A landscape with many valleys, sampled at points; each row gives a point and its height.
A ball rolls from a point to whichever of its 2 nearest points has the largest drop for the distance, and stops where none of them is lower. Distance is the straight distance between rows; heights are no part of it.
nes height 381: [-48  23   3  29  33 -34  10  53 -65   2 -12  17  32  -7  20 -13 -37  -2
   8  -2 -26  46  20  -1  23 -18  24  -4 -40   9  -2  26 -57  12  -9 -14
  26  -9 -15  33  24  -7   3  18 -24]
Tavuv height 529: [-28 -26 -14  51  -5  -1  -2   0  -4  10  17  -2  16  -1  11  38  22  33
  -9  11   0 -28  16  25 -19  -4 -40  -4  50  26 -12  -9   6  33  12 -23
 -28 -25  16 -55  -3   8   9  20   6]
nako height 131: [ 21 -19  54  -7 -23  61  63  29  47  42  34 -32  10 -16   1   7  18 -13
  19 -10  29  -1  26   1 -22   7  12  42  36   9  -2  24  18  12 -40   7
 -31   2 -28 -36  -7 -21   0 -29  25]
Nadin height 584: [ -9  15  23  49  23   9  15 -24  38 -21 -13  21   9   6  28  11   0  17
   7   8   6 -36 -33  -3 -23   0 -29  11  27 -12 -29  -9  34  18 -16 -42
  20 -36  12 -16  19   5  21  32 -16]
keti height 437: [ 21  25  -3   7 -11 -60 -32  43 -35 -38 -15 -18  -5 -17  -9  28 -38  10
 -26  18 -11  20  -9   8  19  -6  -2   2 -46  33   3  26  -7  20  24 -15
  -4 -25   7  31   1  31   6  15 -24]
vif height 258: [-13  25 -34   2 -23 -39 -28   5 -32  -6  -1  19 -11  -4 -20 -26 -10   9
   1 -24 -23  12  18   6  46 -16  15 -21 -15  18   4  12   6 -16  27  10
 -18  -7 -26 -12  -8  -7  10 -26  11]
Nilod height 328: [ -9 -33  20 -31  -8  25   0  25  34  36  13 -24  -9  10  -8 -24  19 -23
  -2 -17  -6   8   3   3  -3  12  31 -39   3  -6  26  -6  19 -35 -14   3
  22  25   1  -2  20 -36  15 -48  -8]
rokap height 394: [ 37 -13 -50 -21  -1 -23  -9  11  13 -18  -2 -26 -27   9 -14  -2  14 -15
 -11  14  15 -10 -11  -9 -16  -6  26  29 -18 -18  24   5  12 -10  17  41
   3  58  -6   7  -5   9 -22 -20  63]
vugud height 421: [-24  34  -7  41  21 -41  -7  40 -69  -3  -9  41  31 -16  17   0 -20  15
   0 -10 -19   7  17  10  34  -1  -6  11  -4  39 -10  -3 -18  16 -10 -17
  12 -43 -40  -2  12  -6 -22 -17  -8]
Fek height 401: [-29  37  -8  28  22 -42  12  29 -71  -9  -4  29  28 -15   6 -31 -27   1
  22 -21 -17  15  14  -1  37  -7  14  -6 -15  15  -9   0 -55   9   4  10
  20 -39 -36  28  19 -22   5 -13  -9]
Nof height 465: [-10  20  -5   3   0 -44 -12  42 -54 -32 -23 -36  13  -5   4  11 -45   4
 -14  21  -8  38  -8  12  -7  -4   8 -17 -51   2   0  30 -39   7  -9  -8
  13   6  14  49  -3  29  -6  32 -10]
mome height 598: [ 29 -14 -22 -24 -23 -22 -10 -16 -13 -17   5  11 -52  -2 -11 -46  26 -11
  31  -4  -5  -1  17   6   5 -10   7 -29   6   7 -17 -11 -48   2  11  35
  29 -16 -18  19  -8 -28 -30 -23   1]
mot height 453: [ 12  37 -46  45 -12 -60  10  -3 -43 -25  18  13 -30 -15 -40 -19 -23 -11
   6  -1 -12  26  45   7  32 -48  30 -14 -40  30   3  28 -37  -3  46  12
 -32  15  -7 -12  -8  -5  14 -19  40]
Bilof height 446: [-18 -17  24  -4 -31  34 -47  -5  43  18  12  16 -15  -6 -19   3  10 -18
  -1  -5  -4 -29 -10  25  -5  14  11 -12  17  22  21  -8  32 -20  -1 -16
 -31  -5  17 -22   3 -27   4  -9 -35]
Luvez height 219: [-15   1 -18 -16 -23  11 -25  20  35   9  12  11   5   2 -23  -6 -15   3
 -12 -24   6  15  23 -34  30  -5  11  -5  33  -4   7  14  56 -10  -3   5
 -22  22  -5 -30 -11  -5  26 -20   7]
fut height 333: [  0 -20  -2 -15 -46  29  -4  18  25  16  13  13 -15 -28 -16 -19  -7  11
  22 -15   8  23  31  -2   1 -15  15   1  47  34 -16   9  28  -8 -37   9
 -40   8 -39 -27 -25 -26  19  -2  32]
Bopa height 167: [  9 -22  -4 -37 -10  24  -1 -13  14  -3 -19 -13  -6   2  -4   3   3 -16
 -18 -12  27 -34 -35 -26   5  10   9  12  -9  -4  28  -4  13 -12  16   8
  -5  -3  -5 -22 -16  -6  -5  -4  -2]
faf height 441: [-39   7  -8  61  45 -24 -13  33 -25   3 -13  51  30 -21  28  13 -22  24
   3  13 -18  17  22  20  13  -8 -21  15   4  37  -9 -12 -14  23 -28 -51
  15 -36   1 -12  22  -5 -47 -11 -36]
fof height 432: [ 32  -8 -48 -26  11 -29  -1  11  -5 -26 -11 -14 -11  -1  -6 -19   7 -21
   0   3  25 -12 -32 -15  -1  10  17  13  -8 -24   7  -8 -37  -8  10  58
  23  20  -8  20   3   6 -30   1  42]
ves height 331: [ -1   7  51 -11  22  36  23 -35  16  15  -7  12  11  15  21  -8  15   1
  37   1  -9  -5 -26  -4 -17   3 -22 -19   9 -15 -14 -38   6 -11 -26  -4
  26 -19  14  42  13   6  24  23 -19]
bap height 297: [-36  31  11 -16 -30 -13 -19 -18 -12 -12 -11   7  -9  26  -7 -13  -3   8
 -21 -17 -23  30   4   3  34 -24  -5 -28   8   3 -15  43  22  22  31 -36
   1 -25  17  40 -18  23  29 -18 -29]
luzul height 187: [ 47 -13  27 -16  16  28  41 -22  28  24  26  -6   0  18  -9 -21  51 -19
  48  10  -3 -24 -25 -32 -14  -1  -4  14  13 -34 -22  -3  39  14   0  35
  23 -22  -1   7   1 -12  10 -12   5]
finon height 564: [  3 -21 -21  -1 -13  -6 -30   6   1  13  24   3  -8  13  -1  -5  19  19
  -3  -8 -19 -27  15   5  -7  14  -5   3   3   6   2 -16  12 -15   4  20
 -16  10 -22 -35  -6  -2   1 -12  24]
gib height 600: [  7  -1  39   4   3  15 -20 -35   9  26  20   7   0  -1  11  28  16  -2
  17   6  12 -21  -3  57 -28  38 -11   7 -17   3  31 -47 -50 -31  -3   6
  -1  18  32  -9  39   0   2   8 -17]
benek height 560: [-16   4  39  39   4  30   9 -39  34   6  -3  23  12   5  27  17   6 -14
  14   2   5 -42 -15  14 -24  18 -36  -1  37   3 -18 -29   7   6  -8 -34
   1 -29  26  -4   1 -21  12  15 -34]
Fami height 580: [ 18 -14 -25  -8 -12 -22 -19  -7 -27 -18  15   1 -28  12  -1 -23  21  14
   4  -3 -18 -13  21   6 -13   9 -15  -6  -9  -3 -12 -14 -20   3  12  29
  15   1 -32   3 -16   0 -22 -20  25]
Damet height 52: [ 30 -19  14 -26   7  -3 -11 -28 -14   1  19 -11 -21   4   7  -3  36 -17
   7  14   7 -20 -30  29 -43  30  -3  33 -50 -16  16 -24 -37   3   4  32
   4  15   2  14  13  12 -25 -16  16]
Seve height 275: [ -5  21 -24   0  -4 -20   4   1   1 -10  -1  10  17  10 -10   5 -18  17
 -26 -13   0  18  15 -45  34 -16  -8  -5  24  -7 -17  18  42  -2  22  -3
  -1   2 -10 -12 -20   7  36  -3  13]
meli height 238: [ 16 -35   0 -52  -3  41  42 -21   6  17 -25 -24 -26   3 -22 -25  36 -26
  -6   2  24  10  -9 -11 -14  -3  33 -10  -5 -28   8   9 -13   4  10   9
  27  -9   9  26 -11 -25 -30 -36   4]
zufov height 160: [ 35 -31  -1 -20 -17  13  -2 -19 -12  14  14 -14 -37   2  -1   5  41   9
  -8  11   2 -43 -12  24 -37   6   4  42 -29   2  16   6 -12   6  19  21
 -17   7 -19 -19 -13   2 -30 -17  20]
Ret height 535: [ 17   8 -28  -4  12 -28 -31   9  -9 -30  14  -4 -10  -9  20  12  18   6
  -1   9 -19 -36 -31  15 -19  12   2  30 -19  19  -7 -24   5 -12  -6  31
 -24  14 -40   5  10  -1 -15  21  23]
dival height 582: [ -5 -10   7  19  -2   5 -36 -14   1  29  28   8   4  16  10  12  27   1
  13  -1 -13 -40   8  41 -24  31 -15   0  10   4  12 -34 -20 -24  -1  11
 -10   0  17 -35  21 -13  -2  -6  -7]
suze height 342: [-18  22  10  10 -29 -20 -19 -14  -3 -17  11  30 -19  -7  -6   2 -10  23
 -31 -19 -11  33  19  -9  35 -24 -15   5  28  24 -21  52  34  42  32 -35
 -14 -35   3   9 -40  14  22 -21 -20]
Besok height 236: [-44  13  25  -9 -18  16 -14 -30  33 -15 -12  10  -4  32   2  -4   3  -4
 -17  -6  -6  14  -7   1  17  -7 -13 -21  24 -19  -6  23  50  18   3 -47
  -3 -11  28  26   2  23  22   6 -37]
lub height 670: [ 13  29  -7  -7 -38   1  38 -13  17 -20  10  30 -25 -15 -14 -21 -29 -11
   9  -7  16  35  41 -30   6 -39  18   2  33   0 -37  49   9   5   8   7
  -8   3 -23  -6 -48 -45  36  14  32]
ritum height 455: [-32  -3  11  48  59  -2   0   5  -5   1  -8  43  19 -11  39  11 -21  45
  10   3 -26  19  13  21  -9 -10 -29  -1   0   8 -23 -19 -24  14 -26 -51
  33 -16  12  11  27  -2 -12  12 -42]
kif height 407: [ -5  -3  49 -27  -3  60  51 -27  42  -3 -24  -6  -1  27   8 -16  19 -47
  -2   7   4 -10 -14  -7 -10   4  13   9  -7 -27  23  20  55  10  -4 -17
   6  -7  16  23 -12  -9  -1   7 -16]
guzo height 528: [-12   3  61  34 -24  37   9 -45  29  37  14  18   8  -7  23  21  22 -44
  28   9   5 -33   6  28 -23  27 -25   6  48   9   8 -21 -13  -6   3 -13
 -10 -23  43 -23   0 -43  -4   8 -36]
zusid height 458: [  7   2   1  17  -1 -23 -15   0 -37 -19 -22 -47  11  21  -5  17  -6  14
 -31  31 -17  16   8  20 -16  25 -28 -20 -28 -19  -3   3  23  30   0 -22
   3  22  33  37 -26  56 -13 -11  -7]
zer height 486: [-17   2   5  63  38 -24 -45   1  11 -28   9   0  10 -30  19  37 -27   9
  14  12 -21   4 -12  42 -40  14  -7  11 -42  11   8 -29  -8  -5 -28 -23
 -17  35  26  -1  33  18 -16  24 -14]
vegu height 419: [-49   6  -5  38  42 -13 -10   6 -29   3 -17  11  30  -3  32   4 -33  23
   4   3 -28  43  13  31  10   5 -20 -30 -27  -3   3 -16 -14  -5 -37 -45
   1  22  21  14  24  48 -14   9 -16]
lepi height 135: [-19  10  30 -23 -28  37   4  -7  56 -15   1  12  -2  19 -10  -9 -11  -8
 -17   1   7   9  12 -18  21  -7   5   9  20 -26  -7  40  66  22   1 -24
 -13   9   1  15 -21   2  15   0 -17]
Rusor height 315: [ -4  63 -14  24  17 -44  33   8 -22 -16 -13  17  30  16 -10  -9 -21  15
 -15 -10  -5  27  -4 -38  29 -33   2   0  -2   3 -22  25  21   7  29 -17
  15 -31 -10   5   9   4  55   9  18]
giv height 272: [ 17   5  22   1   4  24  26 -12  27   0   8  17   2   6  14 -19  29  -4
  22  -6  -8 -27  -7 -34  -5   1 -11  11  35 -14 -27  -5  55  12  -5  22
   9 -26 -25  -3 -19 -18  20  22  12]
geri height 548: [ -9 -30 -18  16  -9   3  -7   0  -9  10  22   8   4   5  -3  17  10  36
 -21  -7  -9  -9  29  -3  -4  -8 -22  -2  36  18 -15   1  28  10   9   1
 -24  -5 -20 -44 -27  12  10   7  24]
girap height 327: [  6 -23  29 -45   6  53  65 -20  32  13 -23 -24  -6  -5   6 -34  31 -63
   8   0   9  14  -6 -27 -13   1  35  -2  -6 -19  24  17  25   6   0   5
  19 -23  22  34 -12 -31 -22 -17  -4]
kek height 211: [ -3 -16  20 -50  15  45  24 -27 -11  21 -26 -18   7  -3  15  -5   1  -8
  -1   3  35   1 -31  -2 -14  12  -2 -12 -25 -13  32 -31 -40 -25 -19  -1
   7   4  23  23   2  17  -8  21 -19]
dut height 249: [  9 -26  26   5 -31  55  23  23  46  40  28  -2  11 -18   5 -15  21 -18
  26 -11 -10  -1  32  -7 -11  10   6  15  54  18 -10   7  37   9 -40  16
 -33   1 -33 -25 -20 -35  15   4  32]
lusin height 257: [ 15  -6 -24 -41 -32 -13 -14   1  13 -18 -17 -10 -27  -5 -31   4 -11  -3
 -15  -2  16  -7 -17 -17  21 -16  27  -4 -11  -1  11  22   6 -13  25  22
  -4  10 -17  -8 -16 -15   1  -5  11]
Tiz height 313: [ 29  -6 -36 -32 -19 -18 -25  17  11 -10  13  -2 -28 -19 -31  22 -29  14
 -17   5  16  16   1 -32  32 -29  24  13   7   0   9  30  33 -16  25  27
 -32  40  -5 -15 -18   9  18  -5  24]
gepub height 367: [-40  -6  10 -36 -15  24  -5   3  18  26  -1 -10   1  34  -5 -18  13 -15
   0 -13 -17  18   9   5   8   6   6 -55   8 -10  17 -10  27 -33 -11 -19
  11  13  20  11  19  -1  19 -19 -21]
Sasok height 137: [-13 -12  16 -36  35  33  20  -5  -6  28   7   0  12 -14  32 -11  -3  18
  18  13  20  26 -13  -5  -9  -2 -15 -32 -11 -20  14 -28 -58 -16 -38  14
  14  34   6  37  -1  20  -9  51 -17]
fefu height 491: [ -4 -10  -6  34  20 -26 -31  21 -30 -21   5   5  14  -7  22  20 -13  30
 -11   4 -15 -23  12  18 -14  19 -31  13 -12  21 -14 -22  -7  12 -13 -13
   8 -21 -13 -11   4  18 -26   8  -7]
susok height 403: [-52  -5   6  -5 -15  18 -53 -15  24  14   0  19  -4  10 -17 -11   5  -7
  -2 -14 -17  10   3  21  25   9   0 -42  14   9  18 -12  30 -22   4 -34
 -25  -7  40   0  21  11  13 -23 -39]
Karib height 157: [ 27 -38  -5 -51  10  17  25 -18  -6  18   1 -21 -14   9  -8 -25  41 -26
   2  12  21  -2 -22   7 -22  24  11   1 -29 -22  20 -17 -36  -7  10  30
  20   4  14  19  10   5 -27 -29   8]
nepo height 274: [ 32  -5  54 -15  25  27  33 -39  31  29  22   1  29   3   8  -8  28 -36
  61   7  -8  -9 -38 -23  -5  11 -26   1   1 -16 -14 -33  16  -3 -21  22
  18 -27  20  27  19  -8  18   8 -23]
kire height 400: [-59  15   3  36  45 -30 -22  33 -56  -5 -17  13  27 -19  24  -7 -38   4
  16  -3 -30  55   9  22  17  -2  10 -14 -47  11  19   4 -26  -9 -34 -13
   9  24  -5  21  19  23 -15  25 -16]
zonez height 262: [  4 -29  26 -19 -12  51  17  -3  40  33   5 -17   0   9   0   0  19 -36
  -2 -18  17 -26  -8 -21  -7  14  16  22   6  -5  28   2  25  -6   0   2
  -5   6   2 -38  -9 -24  -7 -21 -10]
Lobi height 511: [  4 -26  -1  32   2  -3 -13   4 -24   1  22  -5   3   0  18  44  19  27
 -11   9  -4 -51   2  30 -32  19 -38  20  14  22  -8 -15 -21  21   9  -1
 -12 -23   1 -38  -5  16 -18  19   8]
zum height 304: [  7 -13  30 -26 -15  65  36  12  41  17  15 -21   4  -2 -40  21  -6  12
 -17   3  48   6  18 -23 -15  -9   1  54  12 -18  -2  28  36  11 -15 -12
 -38  22  -8 -25 -27   7  -8 -41   4]
datut height 311: [ 56 -54  -3 -32  -8   6  24  -3  24  42  34 -14 -25 -31   2 -38  52 -43
  34  -6  17 -12 -22 -16  -5  -2  17  12   3  21  -1   3  -9  10  -2  43
 -15 -16 -11 -30   1 -28 -22 -28   6]
Sonez height 463: [-14  -2  -5  58  30   2 -22 -19  24   0  13   6  12 -29  11  29 -38  15
  21   3   0   4  -8  51 -36  25 -11   0 -15 -12  26 -37 -46 -24 -16 -20
 -17  61  36 -18  52   7   4  30 -11]
vipov height 308: [  6   1 -33  -6 -35 -11 -20   8  -8   6   7  22 -33 -16 -16 -38   5  17
  19 -25 -10   7  25  -4  16 -22  22 -12  27  32  -7   3  10 -15  -1  24
 -23  -9 -44 -28 -21 -38   5  -4  23]
Vetap height 345: [ 14  19  18 -18  14  23  38 -19  21 -21 -35   0  10  14  10 -15   8 -14
  19   2  16 -25 -43 -40  -3  -3   2   8  12 -32 -13   2  39  13   1  14
  33 -23  -2  26  -9  -3  20  27   2]
sem height 440: [-42   2  -5  38  42   9 -27  -7  -4  16  -2  25  26 -15  18  -6 -22  22
  23  -8 -16  17  16  43 -11  20 -18 -27 -14   2  18 -50 -41 -28 -31 -19
  -7  31  19   4  34  18   2  16 -19]
Revu height 442: [ 29  18 -37 -16  -9  -1  40 -20  -3  -6 -35 -18 -15  10 -42  -1  -6  -2
 -24  12  22  15   7 -29   6 -26  25  -9  26 -36 -17  30 -21  16  37  16
  28  12   1  27 -30 -21   0   3  38]
borel height 644: [ 27  37   6   1 -28   2  40 -15  35 -16  -6  24 -34  -3  -7 -46   5 -20
  36  -6  -8  18  31 -28  10 -33  30 -18  26 -15 -35  32  13  18   8  18
  23 -18 -14  29 -26 -53  11   6  28]
Zos height 366: [  1 -20   3  13   3  16 -18 -26  15  -2  -2 -24  -2  16  -7  41 -11  -2
 -20   8   9 -31 -19  17  -6  21 -17   2 -15 -19  26 -19  -8 -12   6 -31
 -16  33  44 -24  31  38  -3  -1 -21]
fude height 399: [ -5 -13  -7 -16   7   2 -22  -4  -8 -11  -9 -24   7  18   7  14  -8   2
  -9   9  -2 -13 -20  12 -11  24 -15  -9 -30 -18  18 -27 -11 -21 -11  -6
   8  32  12   8  13  32  -4   7  -1]
kovug height 512: [  5   2  -9  25  17 -10 -38  -7   6 -19  22  -5   2 -10  22  45   4   5
  -3  19 -10 -47 -30  38 -26  21  -9  27 -22  10   6 -31  -1 -16  -8  -4
 -28  23   8 -16  31   9 -10  24  -3]
ruv height 619: [ 42  -2 -22 -16 -20  -9  24 -20  16 -10   4   9 -33 -11 -16 -36  22 -21
  22  -8   9  11  20 -34  16 -20  21 -25  37  -8 -31   4 -29  10   6  38
  27 -20 -19   7 -23 -43 -18  -8  13]
Sog height 412: [ 21  22  -7  20 -12 -58 -33  36 -33 -22   1  16  -9 -18  -7  30 -24  23
 -37  11 -10  21  17   5  27  -7 -20   9 -10  69  -2  26   6  28  28 -24
 -12 -53   3  -1  -5  34  -7   1 -26]
luso height 439: [-28  11 -17  42  37 -13  -1 -14  -3  -4 -12   9  35  19  23  11 -14  26
  -7   1 -19  -3   6   8   8   5 -29 -20   0 -16 -19 -30  13  -3 -14 -49
   2  -3  22  -8  31  31   8 -10 -13]
nuve height 489: [ -5  26 -25 -14  -4 -24  18  17 -46 -21 -33 -36  16  18  -7  -3 -25   8
 -27  20  -3  20 -11  -3   0  -3  -4 -28 -10 -28 -17  21 -38   5   9   1
  25   2  11  49 -10  14   0  21  13]
lebu height 259: [ -9  -6  -8 -52 -10  16  17 -16 -19 -11 -46 -25   0   4  -7   4 -10 -13
 -20  -1  32  -6 -42 -18   6   1   8 -13 -18 -18  19   5 -19  -9   7   2
  14  -8  12  20 -16   2  -6  13  -7]
seri height 360: [  2  34 -12  42  33 -54  18  62 -44 -11 -18   7  54  -1  17   4 -39   8
  -6   8 -18  40  37 -35  26  -5   8  18 -36   8 -13   6  -9  28 -19 -12
  27  -7 -19   2  17   9  -7   6   0]
kego height 62: [-19  -8   5 -24  24  -5  -5  12 -34 -16 -10  -4  12  -9  21 -10 -19  12
  12   8   0  22 -12   7  -7   8  -5 -19 -25 -19  -1 -17 -60 -12 -25  19
  28  15  -3  44   1  16 -13  37 -11]
Vakeg height 462: [ 44  12 -54   3   2 -37  16  -5 -15 -27 -23 -21 -20  -2 -34 -10  -8 -12
 -20   6  16  10  10 -11   0  -4  23  -2  10 -24  -3  18 -49   2  31  44
  25  24  -4  19 -16  -2 -21   9  55]
mebof height 471: [ -5 -22  21  17  40  11  -9   4 -23 -15  -2  15  12 -12  34  24 -18  33
  -2   9 -10   1   0  13 -19  12 -35  11 -19  -4 -15 -22 -41  20 -22 -20
  41  -4   1  14   0   9 -18  19 -35]
zamo height 488: [-11 -20  56  19 -41  39 -14  -8  36  48  26   5  -4  -8  -3  17  28 -33
  15   3  -3 -29   6  41 -23  17  13   3  35  23  23   3   8 -10  -3  -5
 -21 -14  28 -39   5 -49  -5 -11 -28]
vitud height 355: [ 29 -21 -38 -22   1   1 -21  17  16   2  10 -23 -11  10 -12  26  -5   5
 -18   5  24 -20 -11 -25   8 -10  10  32  -4  -4  37   5  39 -18  18  22
 -18  53  -4 -29  -8  18  -1 -10  30]
Mon height 343: [ -6  51 -13  39  30 -45  10  40 -20  -3 -19  21  50   2  12  10 -31  16
 -20  -2  -8  31   8 -32  41 -21  -9  13  -3  14 -23   8   6  17  -9 -41
  13 -36 -16 -14  26   9  19   6 -13]
Laded height 144: [-29  16  -7 -26  -5 -29 -15  14 -38 -17 -22   7  -1   0   4 -17 -26   4
  13 -11  -8  15 -10  18  14   4   9 -31 -20   8   3 -11 -52 -31  -3  20
  14 -16 -10  45  13  -1   9  17  -9]
Zut height 279: [ -9 -17   7  -8 -15  28 -18  39  50  38  33 -12  10  14 -21  -6   6   0
   3 -21   1  -7  23  -8   1  10  19  -2  22  -7  11   1  43 -22 -21  -3
 -13  29  -2 -40  15 -26  10 -46  -1]
tep height 431: [ 15  30 -42  26  -9 -56  16  15 -33 -34  -2  -4 -11  -7 -37 -10 -33  -8
 -18  -9   3  12  27 -16  19 -23  16 -22 -17  14  -5  24 -43  -5  48  14
  -1  -9 -10   5  -9 -11  27   3  29]
lugu height 405: [ 10   7  -8 -34  -3  27  44 -18  12 -10 -32 -14  -5  18 -24  -4   9  -5
 -19  11  24  -4 -10 -37   3 -17  15   7  15 -41  -6  20  30  16  23   6
  22   2  -8  17 -31 -16   3  -4  14]
Gufo height 234: [ -6 -17  40   4 -30  58  29  14  50  41  33 -23  11   2 -21  34  10   0
  -1  -6  35 -13  24   6 -11  -2  12  42  35  -3   3  26  18  10 -15  -4
 -42  14   5 -60  -2  -8  -4 -16  -1]
rusu height 233: [ 39 -40  16 -21 -17  15  -6 -17  -2  39  33  -3 -26  -3  12  -2  54 -14
  22  -6  -2 -40 -19  24 -23  14   2  24   5  20   5 -10 -26   4   9  37
 -16 -20 -14 -29   2 -18 -15  -9  -3]
Kosus height 369: [-28  22  10 -13   8   5  10 -14  -9  -2 -24   5  14  35  19 -14   3  16
   8  -7 -19   0 -11  -4  -1  -7 -12 -30   7 -21 -20 -20  14 -16 -11 -14
  29 -17   5  32  12  13  21  14 -11]
Tedes height 349: [-19  48 -11  -2  -1 -24  27  -3 -19 -16 -26   7  15  28   0 -30  -5   9
   6 -18 -20  10  -3 -23  17 -27  12 -29   9 -18 -28   8   2  -3  18   7
  26 -31  -7  33   6  -7  34  10  15]
tebi height 324: [ -7 -16  26   4 -10  41   3 -27  31  24   9 -11   7  30  -6  26  14 -18
  -9  -4  15 -36  -3   4 -11  19  -8   6  11 -23  15 -11   8 -13   5 -21
  -4  12  28 -47  14  -6   0 -12 -26]
nusi height 406: [ 18  26 -42  13   2 -66 -13  27 -32 -38  -8 -15   6  -3 -15   3 -27   2
 -15  -2  -5  15  13 -16  19   1   9  -2 -22   7   6   9   2 -12  27  31
  -4  17 -13   1  -6  16  13   0  36]
nafe height 354: [  1 -27  18 -14 -28  39  -2  -5  21   7  16  -4 -17  -8 -34  27  -8  33
 -29  10  22   4  20 -19   0 -19 -10  26  25 -13 -16  31  36  20   2 -16
 -35  12  -9 -20 -43  20  -2 -20  -3]
Kidar height 371: [ 53 -26 -30 -41   2   7  15  12  32  27  17  -8 -38 -24  14 -23  49 -22
  16  -1  10 -27 -35  -1  -8 -20  41  28   3  26   6  -7   8 -11   8  47
 -27  17 -29 -20  19 -32 -17 -12  25]
nopiz height 429: [ -6  -6   3   1  16  -1  -6   1 -39 -10 -21 -53  13  12   9  14 -14   4
 -15  30   0  14 -19  15 -36  26 -26 -14 -40 -28  11  -6 -14   0 -28 -13
   8  44  24  38 -14  50 -18  17   9]
Vome height 212: [-38  27 -25  -4  -6 -31 -40   3 -34  -8 -18   7   7   5  -7 -13 -14   3
   1 -17 -22  10  -9  25  43   3   5 -27 -25  14  14 -11  -4 -28   8  -5
 -15 -11  -4  11  17  17  16  -7 -10]
Bem height 380: [-13  12   4  20 -11 -26 -28   3  -5 -23  -2  18  -5  -9   4  31 -10  22
 -43   1   2  11   3  -1  19  -9 -37   0  31  43 -20  21  21  36  19 -45
   0 -53   8  -8 -17  23   2   0 -32]
noref height 620: [  8   2  33  -9  25  23 -13 -29   9  15  13 -14   1 -14  21  21   4  -1
  15   4  14   0 -25  39 -36  28   2  25 -48  -5  41 -40 -52 -25 -20   3
 -10  55  23   7  40  27  -3  30   3]
zono height 382: [  4  27 -32  37  31 -64 -21  58 -37 -30  -5  -3  37 -20  11   6 -37   3
  -2  -1  -7  14   9 -21  21  11   6  18 -27  23   8  -3  10  -4 -16  17
  -4  11 -25 -14  12  14  -2  14  23]
fav height 416: [ 58 -21 -51 -28   1 -23   6   4  14  -4   9   7 -47 -18 -12 -29  30 -16
  14   4  26 -13 -12 -14   4 -16  32  14  13   3  -2   1 -23  -7  10  62
   0  20 -23 -17   1 -18 -32  -1  47]
Kel height 398: [ -3  -8  17   8 -18  15  -3 -22  11 -15   1   2  -8   0  -8  34   1  22
 -46  14  13 -10   1 -13   2 -13 -32  13  28   1 -22  28  46  39  23 -38
  -1 -19   0 -14 -40  22   5   2 -22]

Call two points neighbours if one is among the 2 nearest of the other. Go from one point of each pair to the other, from neighbour to neighbour, staying as low as possible. Name the highest point that can't be avoided.
Bopa and nako | fut
Bopa and kego | lebu
Rusor and luzul | Kosus

For each start below, name the point where the ball stops.
benek | Luvez
Nof | lepi
mome | nes
Vakeg | Bopa
gib | nes
